A landscape with many valleys, sampled at points; each row gives a point and its height.
From any point a ball rolls to the lowest of the 2 points nearest to it. It stops when none of these is lower. Distance is the straight distance between rows; heights are no part of it.
zov h=538: [ -4  -5   2   3   8 -35   9 -17 -43 -32  43  37  30 -55  89 -14 -10   3
 -35  38  27 -34 -12  25]
nezo h=865: [-14   7 -44  -1  51 -20  79 -64 -25  20   4   8 -46 -52  12 -19 -45 -44
  -9  35  38   7  19 -43]
kade h=298: [ 17 -25   4 -37 -49  50  34  -9 -97  30 -15 -16  -1 -14  -7  22  24 -14
 -25   8 -57   4  27  15]
Mapen h=774: [-48  21  25  -2 -53 -18   5  -9   5 -12 -30 -26  22 -14  10   6   9  24
 -19  22 -55   6 -11  33]
Vez h=150: [-29  32 -25 -19   8  15 -12 -29  -3 -11  -7 -50  40  -1 -44 -12   5  30
 -18  15   6   2 -56  47]
tulur h=142: [  5  10  13  33  66  -2 -12  27  23   1 -62  81   3  15  20  14  13 -19
  31   9 -26   3  -6 -36]
tora h=828: [-28 -29 -32  21  37  -7  28   3 -39  20   2 -11  -9 -19 -26 -41 -15  11
   4  -6  -3  38  85 -47]
zan h=657: [  0   9  54 -14 -29  14 -71  43  43   0  38  -4  26  34 -23 -13  -7   5
  32 -13  46  -7  -2  13]
Fubib h=393: [ 52 -38 -48 -27  19  20 -17  23 -29  24  41 -21  -7   5 -79 -13  -9 -10
  93  27   3  73  -2 -28]
loguk h=313: [-30  15 -16   1 -10  14  58   9 -50 -22 -25 -58 -27 -15 -24 -34 -12  22
 -48 -10 -62  19  26 -32]
ligel h=514: [ 17  31  27  11 -17  21 -10  28   0 -16 -30  34  -3  51 -17  75  54 -54
  24  25  50   2 -18   7]
Fetob h=706: [-52 -21  32  12  42  18  24 -26  36  48   3  27 -27 -43  -8 -15   1  19
  15  37  37   3  22  -2]
pud h=224: [  1 -14  22  -9  22   8   6 -25  -6  42 -64  36  34  37  21  16  -3  13
   3 -26 -65  39  32   2]
sigok h=173: [  1   6 -19   3 -11  -2  16  53 -15 -36   1  20  -7 -39  14  19 -55  14
  33  22 -17  43  31 -22]
fegi h=352: [  6 -21  35  45   7  15  -1  33  -1  -2   4  56 -19  25  34  65  45  36
   4  -6  28 -17  28  40]
vapap h=840: [-17   0  -5  36  61 -33  20  15 -12 -26  23  32  -2 -21  37 -38 -35  -3
  13  13  29 -10  32 -37]
Rini h=849: [-49  10  22  10 -81   9 -31  13  68   2   8  -4  -6  25  18   8  65  11
  -9 -21  33 -28   6  42]
pafal h=501: [ 20   3 -11 -51  28  20  41 -16 -40  10   1  15  -2 -21  15 -14 -53 -52
  -8 -19 -12   3 -14 -60]
nogi h=679: [ 12 -42 -31  -1  -7  31  38 -35 -15  31  92 -42 -74  21 -62 -16  21  -2
  61  27  45   9  31 -22]
Rud h=749: [   8   20   19   20  -18 -116   31   -2   16  -13  -47   27   17  -60
   76  -32  -30  -13  -33   26  -89  -12  -17  -17]
Gak h=870: [-17 -15 -21  18  54 -36  72 -22 -39  39   5  -7 -43 -80  -5 -44 -37 -48
 -28   4  19  19  33 -78]
buf h=810: [ 37 -22  59 -36 -33  57 -38   9  -7  29  39 -30 -20 -35 -12  15  17  65
  -8  -4  18 -24 -25  30]
rimo h=800: [ 20  28 -55  25   0  10   2  40  12 -71  21  21   3  31  23  57 -21  -3
  23 -23  54   6 -10   7]
genim h=669: [  4 -27  98  -2 -25   6 -49   4   2   7  28 -41  37  21   0 -24 -13  -8
  -6  -9  32 -33 -15  30]
gilok h=601: [-11   4  33  38  -5 -12   4   6  31  -5 -15  13   6  60  58   7 -16  -6
  -8 -60  11 -22  15  17]
sim h=573: [-37  27  44  48 -60 -21  11  32  53 -35 -38 -12 -29  10  56  57  41 -16
 -17 -17  -8 -15 -25  23]
Vafun h=340: [  7  11  13  25  45 -71  26  -4 -27 -21 -50 -19  40 -60   5  12 -77 -28
 -36  23 -22  43  12 -19]
miti h=855: [-29  -4  29  24 -65 -16 -48  48  97 -15   9 -30   1  16  23   8  55  31
 -12 -69  24 -10  -8  62]
dagen h=851: [  52  -36    4  -26  -13   25  -25    1 -108   19   24  -83  -37   17
  -50  -37   30   12  -36   20   -1  -38   -1   39]
Zutos h=595: [ 45 -46  41  15  22  26   1   3 -47  31  -8   4  -8  36 -21  31  29  27
  33  16   7   8  66  22]
gedov h=306: [-36 -17  27 -28  40   7 -15 -21 -45  13 -12  54  36  -6   9 -46  41 -30
 -10  14 -33  -3 -18 -40]
luv h=588: [-26  16  67  40 -34 -48  17   3  54 -16 -16  34 -20  33  96   5   9 -33
 -12 -18   6 -31  -1   9]
rav h=733: [-43  22 -14  43 -15 -57   5 -16  78 -11 -42  40  -3 -33  62   1 -30  -2
 -12   7 -24   4 -11  10]
Vil h=765: [-31  32  30  13 -28 -54  35  21  29 -36 -46  -1   5 -33  53  23  24  39
 -26   7 -90  -4 -32  22]
Gufe h=180: [  4 -20  30 -31 -17 -19   8  35 -42 -30  -7  16  24 -66  38 -26 -27 -21
  -1   3 -70   1 -45 -48]
deso h=791: [ 47  42 -38   7  -4   0   8  40  28 -39   2  55 -17  22  47  79 -12 -18
  18 -46  38 -12 -41 -14]
Daser h=536: [-47 -19  46 -29  51  21 -17 -21  34  38 -18 -25  15 -18 -49 -42  -8  22
   0 -14 -37   3 -32 -23]
Vebi h=287: [-24  19 -34 -20  -8 -36  30 -49 -10 -10  -6  -9  48 -26  45 -20 -44  23
 -41 -17  -1   4  16  31]
zet h=364: [-23 -15  -4   4   0 -46  25  -7 -65  -4 -16 -44  48 -63  12 -35 -49 -40
 -36  26 -16  36  45 -16]
Kubiv h=384: [-24 -33  16  -4  22 -10  29 -32 -72  28  16 -53  20 -22 -12 -49 -40 -78
 -17  22  28   8  24 -16]
refan h=363: [ 67 -28 -11 -61 -22  28 -25  28 -33  11  53 -22 -14  -4 -52 -11 -20 -27
  68   2  14  21   6 -35]
Vabi h=265: [-12  -6   1 -33 -23 -49  33 -37 -14  -4  -4 -36  57 -57  55 -24 -61  13
 -49 -38 -58   5  -8   8]
beki h=553: [-14  24  53  47 -44  -6  -8  55  36 -55 -12 -23 -14  25  19  53  -1 -62
   2  -2  51 -17 -36  22]
Fum h=229: [  4 -21   9 -48 -38  -1  -5  39 -78 -31  29  40  40 -13  47 -36  31 -20
  -9 -19 -64 -18 -16 -43]
zasub h=822: [-19  29 -47  36 -32  -2  29   1  17 -21 -35 -15 -12  56  30  26  32  55
 -20 -48 -24   3  24  66]
deta h=638: [ 59   8 -45  -5   2  14 -49 -10  24   9   2 -24 -33 109 -56  -2  -1  25
  28 -58  13  -6  14  12]
nonik h=759: [-36  41 -62  39 -27 -28 -37  27  71 -53 -14  76  26  12  32  20  55 -23
  15  10  17  -1 -28   0]
gimo h=613: [  8  11   3   5  29  -4 -10 -14   0  -9  -3 -12  37  58   6 -22 -30   7
 -12 -33  12  -8   6  28]
vede h=459: [  2   6  -6  19  15  28 -61 -16  70  16 -23 -52  -8  14 -75  -2  38  54
 -22 -12  18  -9 -44  64]
kad h=620: [ -1  -7 -11  56  25   4 -23   4  42  31 -12 -24 -16  65 -37 -16 -13  28
  42   6  32  27  78  28]
mulad h=725: [-44  13   5  28 -34 -15 -22 -11  72  21  -5  54   5 -17  50  22  -8   0
  27   3   8   8  18  15]
pif h=415: [  8  10 -27   7 -15  41 -37  11  64   7 -40  14  -8  46 -37  57  97  -1
 -36 -58  34   8 -25  49]
ruv h=614: [ 18  20   7  -8  14  23 -19  12  64  19 -44  37   3  16 -15  61 -13 -38
  32 -36  19  23 -44  -5]
Mise h=580: [-39  12 -26   3 -15 -52  31 -58 -39   6 -14  37  24 -31  60 -56   8 -29
 -46  12 -40  18  47 -39]
muf h=757: [-18  34  10  18   3 -86  44   7  -5 -45 -35  22 -10 -13  79 -15  16  10
 -33   9 -62 -25 -23  -7]
lepir h=314: [  2  20 -14  20  54 -44  34 -37  -2  -7 -36 -12  28 -50  27  -3 -62   0
 -54  -2  -5  -3 -39  13]
Zur h=409: [-17   8 -23  77  14 -45 -13  41  78 -48 -16  42   0  -4  78  10  -1   4
  -4 -29  46 -30 -38  39]
fusu h=115: [  3   7  -8   4  13  14 -19  56  11 -37  50  43  -8 -36   8  21 -35  -4
  65  25  31  22   2 -33]
luk h=174: [ -6 -54  14  -2  -6 -17 -12  46 -58  18  -6 -57  35 -57 -17 -62 -25  27
 -18 -13 -71  26  47 -18]
zudaf h=566: [-16 -26  37 -34  19 -19   9 -37  17  41  18  50  11 -85  46 -36 -50   1
 -12  -4 -16  -9  -3 -24]
rol h=342: [-24   3  -4 -29  12  18  46 -12 -21   8 -18 -65 -21 -26 -30 -40 -16  11
 -52 -40 -62  -5 -29 -52]
pena h=563: [ -6 -37 -10  18   4  28  45 -26 -78   8  20  40  -3 -10  21  34  24   0
  -5  48  10  -3  55  -2]
bised h=629: [-30 -13  55  52  10  -3   0 -16  88  12 -66 -47  22  16 -23  16 -34 -16
  -9 -24 -43   2   0   0]
Zage h=802: [ 14 -19  -1  17   5  10  -6  28 -64 -20   4 -49  -8  14 -14 -25  15  69
 -19   7 -15   3  42  31]
Fas h=401: [-27  -2  13  49  54  14  -3   4  54   5 -14  55 -47  13 -17  41  63 -35
  31  44  71 -11 -18 -15]
Katu h=516: [ -2 -25  19 -48  30  29 -13 -36  12  60  -7 -39 -18  13 -75 -52  19  20
  14 -12 -43  15 -10 -18]
Mur h=478: [-13   0  -5  24  58  11 -48 -10  61  34 -23 -19  21  41 -58 -22  37  23
  11 -10  22  20 -19  33]
zege h=290: [-29 -13  40 -15 -61  -2   4 -42   5  27  28  26  20  -4  57  -3  25  40
 -21 -30 -13 -28  23  49]
Guda h=402: [-27 -17  23  -8  10 -15  25 -50 -34  -5  21 -62  11 -34  -2 -17 -61 -48
 -21  28  52 -26 -20  15]
bar h=238: [  6 -32  26  -7 -24 -23   5 -55 -21   4 -19 -85  75 -58   1   3 -77  -1
 -51   4 -58  17  14  14]
Nelar h=288: [ 22   7  -1 -32 -74  -3 -35 -17 -33  -1  18  -2  21  60   4 -28  29  29
  -7 -39 -74  -3  28  24]
kodu h=700: [ 57 -14  40  23  -4  21 -28   6  10  18 -13 -87 -56  45 -50  41   3  16
   5  -6  35 -24  -5  60]
sulip h=423: [-14  19 -22  -6 -15   7  17 -34 -34 -35  34 -38  11  10   3  24 -35 -56
   3  44  81  -4 -21  30]
muve h=640: [-59  -1  29  49   2 -10 -36   1 109  21 -22 -37   4  10 -12 -14 -38 -11
   0 -36  12   2   1  30]
fek h=631: [ -9  -4   9  43 -20  -1 -44  14  82  24 -12 -37  -6  70  -5 -21 -26  11
   4 -40  18   9  48  52]
tikug h=835: [-62   3 -30  33  30 -32  29 -11 -23 -23  24  16   8 -34  32 -38 -13  25
  -7  26  20  15  75 -33]
Butol h=537: [ 17 -36  17 -33  14  19  20 -50 -14  65  -3 -88 -38  -5 -81 -34  -4   7
  13  37 -19  23 -11   9]
veg h=666: [ 29 -16 -53 -24 -14  27   3 -40  -3  14  91 -16 -69  67 -63   8  29   3
  37  -9  35  -8  28 -55]
Pokin h=768: [-36  40 -19  30  34 -22 -24  39  19 -52 -40 -19  29  26 -17 -16  -4 -14
  27  32   7  22 -21 -10]
gazuk h=836: [ 56 -83 -61  12   0  -1   7   2 -96  60  30 -76 -42 -13 -57 -44   3 -15
  14  12  21  12  66 -22]
sokif h=219: [ -4   3 -59 -16  27  17  19  37 -47 -35   0  18   1 -53  -6   1 -10   8
  13  32 -16  28  -8 -29]
Bomi h=589: [-40  14   0  23  49 -78  28 -67 -28  23 -31  17  25 -37  37 -35 -27 -18
 -60   6 -15  35  65 -26]
fefa h=762: [ 24  48  15  12 -18 -30 -13  20  86 -18 -31  65 -31 -15  50  17  20 -46
 -35  -5  26 -47 -76 -16]
ganop h=460: [ -6  17  28  10  15  22  16  -9  14 -14  27  49 -40 -67  24  24  17 -10
 -10  56  72 -41 -32   6]
ludun h=325: [ 53   0   6 -32 -92  10 -68  32 -42 -21   9 -12  13  73 -34  -1  41   2
  15   5 -33  -4  35   1]
Tebal h=523: [  0  30   3 -23   5  16  14   4  -2 -12   9  37 -12  13  12  10  -8 -33
   7  -7   0 -15 -27 -42]
fudur h=841: [-14  16  20   0 -40  22 -18   3  43 -10  45  19 -17  57  -1  40  68  20
 -14 -21  72 -39  -4  11]
Vili h=821: [ 16 -33 -39 -16   0  25  -7  -2 -40  31  19 -28 -44  -5 -60 -47   0  38
  30  -3 -28  19  65 -36]
Rok h=750: [ 16  51  20  15   2 -36  20   0  70   7 -31  60 -38 -30  47 -24 -38 -54
 -16  25 -16 -38 -39 -40]
Koni h=619: [-43   3  72  57 -19 -43  -4  11  79 -25 -53 -52  36 -19  25  11 -29 -22
 -22 -24 -59  -6 -17  22]
tisuf h=815: [ -8  40 -22  35 -64 -12  32  24 -17 -62   4 -17  -1  57  39  32  17  30
 -12 -13  -6  -1  34  37]
vilin h=208: [ -5  -9  12   7  12  -4  13 -30   8  24 -31 -63  21 -25 -30 -18 -56  36
 -41  -6 -41  27  30  20]
Tomag h=572: [ -1  36  48 -34   5  21  -6  23  67 -14   9  -3 -18 -33  -6  30 -44  -2
   3 -42  17 -22 -79 -34]
Lir h=713: [ 48   4  33  -5   2   7 -46  33  14  -6   2 -96 -35  43 -86  -8 -13   1
  30  13  14  -2 -26  16]
Soviz h=236: [-34 -25 -26 -21 -11  -1   5 -35 -43  27  25  13  35 -20  17 -50  24  50
 -22  12 -19  21  57  11]
zuz h=552: [-37 -19  49 -28  21   3 -11 -30  35  27  -5  -5  21 -62   8 -42 -32  29
 -29 -14 -45 -12 -31 -16]
gis h=578: [ 34 -42 -26   7  13  38  16   5 -51   3  31  43 -18  11  -6  50  24  16
  19  11 -11   3  57 -15]
zino h=689: [ 18 -13  43  43  37  19  10 -13  -4   6 -25 -95 -13  44 -46  32 -21   0
  -3 -11  38  -5 -11  66]
bokir h=579: [-18 -21   5 -34   1   0  -8 -29  17  20  54  42  39 -33  43 -43 -48 -15
  23   6  23  -1  14 -29]
Vom h=125: [ 57  -5 -22  -7  28  13 -26  12  42  17 -18 -59  -9  -2 -60   1 -61  56
  21 -16  -4  23  -9  32]
povid h=625: [ 33  16 -24  14  19  15 -49  -8   8  -4   3  -3  30 106 -15  -2  33  32
  -4 -61  16 -10  11  49]
guno h=227: [ 18 -28 -12 -43 -65  31 -36   0 -16  23  45  51  26 -15   3  16  17  39
  33   1 -28   7  29  12]
nilu h=741: [ -7  36  10  25 -10 -69  23  -5  55  -6 -53  41  -6 -49  43 -28 -52 -38
 -12  47 -52  -1  -1 -30]
Vezub h=752: [  0  36 -60  24 -20 -37 -10   5  20 -52   3  93  36   4  62  24   6 -13
  21  18   2   0  -1  -3]
kodi h=680: [ -1  -4  76  30   4   0 -13  11  29  -4 -14 -76  28  19 -15  21 -26 -21
  -8  -1  34 -12 -20  62]
Fitut h=652: [ 47   1 -32 -19 -18  40 -19  -8  12   7  51 -19 -33  62 -44  13   6  29
  39 -22  35  -9  33   5]
Leno h=483: [-12  26  39  -4 -24  10  12 -24  53  13  19  28 -42 -42  43  30 -13 -13
 -27  21  47 -50 -53  15]
sez h=808: [-23  29 -74  53 -18 -12   3  29 -13 -71  22  -6  18  41  27  17  -9  14
  14  12  36   5  25  22]
miz h=716: [-47 -10  34  27  20  -4 -14 -19  48  25   6  86  18 -33  49  -4  13  18
   5  32  23  -9  11   7]
gifiz h=628: [-13  18  44 -13 -32  10 -59  35 100  12 -33  29  15  26 -20  41   6 -53
  29 -35  35  13 -39 -16]
Mib h=175: [ -7   5 -18  15  23  10  21   0  37  27 -35 -23  14 -18 -17   9 -63  47
  11 -21 -11  31  16  23]
satad h=743: [-16  25 -64  15   8 -23  -3   2  21 -26   4  75  21 -57  46  16 -14   1
   6  52   7   2 -20  -3]
nure h=230: [-15 -19  16  12  84  16  13  46  17   5   1  -8 -23 -38 -40 -14 -26  53
  33  19  -2  22 -14 -22]
pesom h=852: [-22  21 -64  17  34  -1  29 -45  26   5  -3  61 -13   4   4  -7 -30 -28
  44  39  11  27  32 -54]
Niz h=274: [-12   7   3 -25   0  17 -35  -7 -49   4   8  28  63   1  -7  -3  48   0
   2  39 -20   4  -3   4]
nemu h=301: [  9 -23 -10 -26   7  20 -19  24 -19  -1  45  45  12  40 -17 -44  17  -1
  29 -47 -41  -4  37 -67]
Rigug h=468: [ 36  -7  42 -48 -13  25   7   7   6  15  44 -16  -3  38 -51  49  23 -60
  57  17  72   7 -29 -29]
buki h=782: [ 40  34 -21   6 -39 -16  -4  34  42 -24 -37  62  12  23  65  84  14 -37
 -12 -54  14   0 -51  22]
Ner h=462: [  1   5 -60 -24 -34  20  51 -28 -74  -8  40  16  -3  33  34   2  -6 -41
 -17 -21  -8 -19  30 -36]
lobef h=809: [ 51 -25 -17   9  11 -13 -26  31 -79 -30  44 -64 -15  25 -11 -53 -36  51
 -10 -27  19 -23  46  24]
zolo h=264: [  6 -15 -41 -51 -32   9 -13  24 -48 -28  52  67  30  16  28 -13  33  11
  11 -32 -61 -13   5 -57]
Gug h=600: [-14  -1  44  40 -12 -99   2 -13  65 -13 -49  15  37  23 102  -5 -11 -24
 -13 -50 -36 -27 -20  31]
Ponun h=877: [ -9   9  37  20  74 -43  61  -7 -28   8 -50 -13 -34 -55   4 -27 -43 -45
 -40   1 -33  15  16 -82]
ton h=383: [  0   4 -20  61  32  13 -13  42  55 -19  -9  50 -10   8  45  62  43  34
 -20 -41  38 -13 -17  45]
moz h=333: [ 31 -35   2 -27 -11  25 -27  48 -44   0  59   4  -2  13 -12 -19 -17 -15
  45 -30  -2   3  28 -39]
Movu h=773: [ 18  33 -20  14 -27 -33 -21  35  81 -31 -43  70 -10   2  53  65  65 -41
 -51 -30  26 -25 -79  19]
nanab h=124: [ 12 -30  24 -24   9   2   9  53 -67 -15 -14 -43  19 -83 -18 -14 -34 -12
  -6   6 -54  23 -13 -25]
vam h=412: [  9 -13 -34 -62  11  11 -21 -43 -45  19  11 -47  49  15 -50 -57 -18 -26
  -6 -10 -23   4 -17   4]
bip h=334: [ -6 -11  15 -20 -18  23  51  14 -91 -11 -32  14 -14 -60  17   7  31 -27
 -28  38 -52   2  -3 -27]
ravo h=207: [  5 -48 -20  -6 -13 -20  -4  -7 -71  42   0 -40  20 -24 -14 -49   7  30
 -53 -21 -40  20  93   8]
Liv h=197: [ -2  14  18  45  61  -4  13  34  45  -4 -45  77 -32 -39  42  28  -9  25
   3  -7  -6 -13 -31 -15]
Zof h=392: [ 48 -42 -30 -64 -15  23 -27 -25 -36  40  46 -45  16 -13 -47 -48 -34  -7
  27  -8   1  13 -18   3]
Sasif h=829: [ 76 -62 -71  -8 -20  11 -21 -11 -68  62   7 -73 -82 -20 -57 -64 -13  16
  14  -8 -20   5  45 -28]
Tizi h=277: [-24  29 -46  -6   9  30  52 -18 -28  -1 -21 -22 -33  36 -28  -8   2   2
  -6  -3 -19  18  18 -28]
kozag h=445: [-13 -14 -47 -23 -31  18  17 -39 -83   3  58 -25  16  29  -9 -46   9 -33
 -24   1   9 -21  34 -10]
pulu h=493: [ 38  20  37 -16   7  15 -12  23  20   3   4   2  -4  52 -24  77  53 -66
  28   3  98  -9 -58   1]
Gubur h=811: [ 17 -22   4   8  25  12 -20  27 -34  19 -17 -72 -49  -6 -76 -52  15  63
  -7  13 -38   7  32   8]
duf h=263: [-37 -28   1 -40 -23 -18  -1 -17 -17   3  48  36  38 -22  42 -44  46  63
 -26 -18 -32 -30  19  20]
deduv h=319: [  6 -24  34   2 -31  13  18   1  17  19  30  47 -14   0  53  25  45  73
  -2 -24   2 -12  39  21]
nam h=365: [  3  -1  -4   6  16  24  59  12 -72 -10   0  25 -57 -58  25   9  13 -43
 -23  52 -14 -20 -11 -60]
nef h=843: [  62  -73  -16   -8   -4   29    5  -22 -100   31   53  -59  -35   16
  -42  -22   36   -7   12   33   37  -16   28   19]
sar h=522: [ 12  23 -18 -16  17 -41  31 -25 -18 -28  44  14  -7 -38  70 -21 -47 -32
 -44  27  42 -53 -49   6]
Geta h=237: [-13  32 -54   7  51   4  48 -45 -18   3 -19  29 -13  -7   7 -10  14  15
 -37  24 -10   5 -14 -22]
pov h=847: [-30   6 -33  36  73 -16   9  -4  22 -19  10  54  -3  14  -3 -23  -8 -21
  47  23  37  10  18 -64]
buzo h=362: [ 63  28  10 -48 -53   0 -75  44   1 -21 -14 -14  45  54 -48  26  33  10
   5 -13  -1  24 -22  29]
Papan h=608: [  7 -27  -5  55  29  18  -8  -6 -16   3  10   1  -7  75 -18  10  39  28
  22  22  16 -11  90  29]
Mem h=571: [-35  -6   2  -2 -14 -53  11 -37  -6  24 -20  73  39 -10  77 -39  17  11
 -12   5 -53  10  39 -14]
funo h=783: [  0   2  30   0 -67  11 -30  -9   7  15 -36 -33  19  22 -20  24  29  21
  -8  22 -47   5  12  53]
Vezib h=335: [-19  24   0  -2   2  28  -7  15 -11 -19 -17  37  -6 -38 -18  46  27 -35
  34  86  18  18 -34 -10]
bogub h=249: [-19   7  13  16  79 -11  14  25  24  -7 -38  28 -14 -62   1 -21 -19  27
 -17  20 -35  10 -43 -34]
daz h=728: [ 13 -10  39   7  28   5   6  21   3  17  -3 -58 -28  44 -70 -16 -16 -36
  67  22  11  31  -5 -24]
bope h=482: [  9   0 -38 -58 -46   0  32  -5 -67   0   8  14  10 -24  52 -19 -52 -51
 -22 -45 -46  -3  -1 -33]
fim h=135: [ 41  15  -3 -17 -19  17  -4  39 -33 -27 -34 -68   2  -9 -48  15 -38  48
 -13 -21 -74  18 -26  27]
Kide h=739: [  5   0  24 -17  51   6  36 -17  11  15 -26 -53 -11  38 -43  -4 -33 -35
  23 -17  -6  12 -31 -21]
toge h=609: [-13  -3  41  54   3 -61  11 -16  51 -17 -44 -24  38  -4  64  17 -17  -9
 -46 -41 -13 -34 -41  56]
tus h=693: [-22 -24   7 -12  27  28  12 -18   5  28  51  -3 -34  -8 -35  -1  19  -6
  46  26  33  10   7 -22]
kabep h=443: [ 20   3 -14 -39  -8  22   0 -24 -43  -5  63 -38   8  33 -33  19   6 -57
  32  38  76   2 -34  13]
Rafu h=801: [ 35 -12  13 -13 -63  35 -34  24   6  -3  29 -25 -30  -2 -19  13  13  80
  -8 -11  -1 -16   6  45]
Vev h=266: [  7  -8 -25   7  61  23   8  39 -13 -26  19  20 -11 -22 -36  -3  20  58
  30  14  -7  12  -2 -13]
Vup h=373: [-25   9   4  12  12   7 -10  -3  54   2  10  32 -19  -9 -32  44  38 -54
  61  75  84   9 -35  -9]
votuk h=642: [-18  26  22  -4 -14   6 -38  39  81  -8   7 -35  -4  56 -41   6  -9 -38
  32 -33  43  -3 -33 -15]
bog h=179: [-12  -1 -21 -22 -54  23 -28  28  11 -27  46  71  16 -36  18  31  19  14
  40  24   3   7  12 -30]
tugi h=429: [ -6 -15 -42 -55 -41  15 -15 -14 -80  10  20 -50  52   8 -12 -65   2 -21
 -37  -8 -39  -6   6   6]
Pefo h=188: [  5 -13  48   9  67  21  -1  10  11  25 -48  32  24  25  -1  14   5 -10
  29 -20 -32  10   9   2]
zamal h=831: [ 27   0  37 -46 -53  31 -28  11 -11  -8  61   1 -14  35 -22  45  57  17
  -4 -10  63 -35   1 -20]
novi h=859: [-11  -7 -76 -17  44  10  52 -72 -21  18  39  30 -24 -13  -9 -10 -20 -43
  22  31  32  26  13 -50]
rata h=557: [ 38  -6  -1 -35 -25  35  14 -65 -19  58  17 -67 -75  41 -77  -1  40   0
  13  16  19  11   2  14]
bak h=431: [ 10  31 -11  55  56  11  18   2  29  -8  -4  78 -54 -27  20  55  36 -22
  -1  65  51 -34 -24   1]
bege h=67: [ 64 -19  -1 -24 -17  21 -42  16   0  26 -36 -60 -14 -14 -65   1 -54  49
  11   8 -59  30   2  31]
kar h=275: [-15  -9  -2 -12  76  21  33 -42 -38  29 -14  65   4 -11   0 -15  36  -6
  -2  24 -19   4  -1 -51]
dur h=261: [ 42 -21 -41 -44 -74  35  -8   0 -67  27  35  13   6 -15  -1  20  -7  22
  -3   6 -24  14  33  23]
Viruk h=820: [ 47 -30  42 -59 -17  60 -16  -7 -32  24  62  10 -29  -4 -28  24  21  19
  10 -13  45 -33 -25  16]
vakor h=391: [ 12  36 -17 -16 -52  16 -57  33  38 -10 -36  14  43  57 -25  53  52  -7
 -24 -46  14  11 -43  43]
Kug h=594: [ 38  28   7 -49 -11  34   7  27  57  -7  15   1 -23  -4 -34  61 -26  -9
  42 -34  41  17 -59 -14]
Nove h=751: [ 18  -9  -2  13 100 -23  37  10 -32  -9 -20 -72   8  23 -53 -25 -22   7
   6  -5  14  34 -15  -3]
getor h=769: [-37  34 -50  10  19 -20 -53  28  33 -55   9  25  32  19  -7 -19  19  -6
  18   4  35  -4 -44  -3]
rit h=792: [ 42 -12  20   0 -42  13 -55   5 -30   7 -16 -26 -28  28 -29   6  24  71
  -6   4 -28 -16  48  53]
bop h=304: [-37  22 -11 -11   5  14  -5 -32 -15   8 -20  36  27 -12 -27  10  42 -30
  12  73   0  24  -5   6]
rino h=760: [-28  26  -4  39  55 -28  21  23 -25 -53 -39 -53  23   6 -13 -27 -33 -13
  -4  19  -2  17 -22  -1]
Foz h=504: [-23  30   3 -23 -11 -20   3 -46  50  -9  28  13  15 -41  37   0 -46 -15
 -29   4  50 -46 -74  13]
lare h=198: [-41  48 -60 -14  28   3  15 -38   9 -13 -43  16  25   2 -10  11  22  16
 -40  -5 -16  -5 -48  20]
nuzi h=439: [ -4  -3   7  29 -20  30 -50  27  81   2 -48 -38 -12   6 -55  41  65  26
 -43 -35  16  -6 -38  78]
zif h=535: [  1  38  25  32 -54  19   2  42  18 -28 -20 -15 -22  23 -21  68  11 -15
  22  11  40  10   4  26]
guvo h=551: [ -8  -7 -24  20  -5   3  32 -19 -49 -12  25  35  28 -39  54  29  27  32
 -13  51  23  -6  35  43]
digu h=558: [ -3   3  -4   3 -23 -44  33  -4  19   7   6  94 -21 -49  95 -10 -14  26
  10   6 -37 -12  30 -31]
gor h=257: [  8  -2   2 -36 -35 -21  -4 -10 -21  29 -12  10  37  32  39 -11 -11  10
  -7 -57 -81  30  40   5]
Potu h=543: [ -5  14  -6  -7 -20  -9  37 -11  -1 -19  20  66 -21 -10  71  -8   2 -14
  -1   3 -10 -38  14 -53]
mer h=545: [-17  38  27 -29  11  23   5  35  19 -34   4   1 -27  10 -13  -1  14  -5
   1 -33  -2 -37 -62 -46]
Pazo h=495: [ -8   8 -19 -28  43  23 -24 -41  22  39 -19 -15  23  58 -73 -24  44  10
  21  -6  -9  14 -30   5]

Where does a ball stop that starts at each point below?
rino -> Tebal
kad -> Niz
pafal -> nanab
Guda -> bege
Foz -> Niz
zan -> Tebal
sim -> bege
Ponun -> bege
Zur -> nanab
Fubib -> nanab
tisuf -> nilu
Pazo -> tulur

For each start below, name every point that the ball comes to, in order.
fek -> kad > Papan > Zutos > gis > pena > guvo > zov > sar > Foz > Leno > ganop > bak > Fas > Vup > Vezib > bop > Niz
miti -> nuzi > pif > vakor > buzo > ludun > Nelar > gor > pud > Pefo > tulur
Pokin -> rino > Nove > Kide > daz > Lir > kodu > zino > kodi > genim > zan > votuk > gifiz > ruv > Kug > Tomag > mer > Tebal
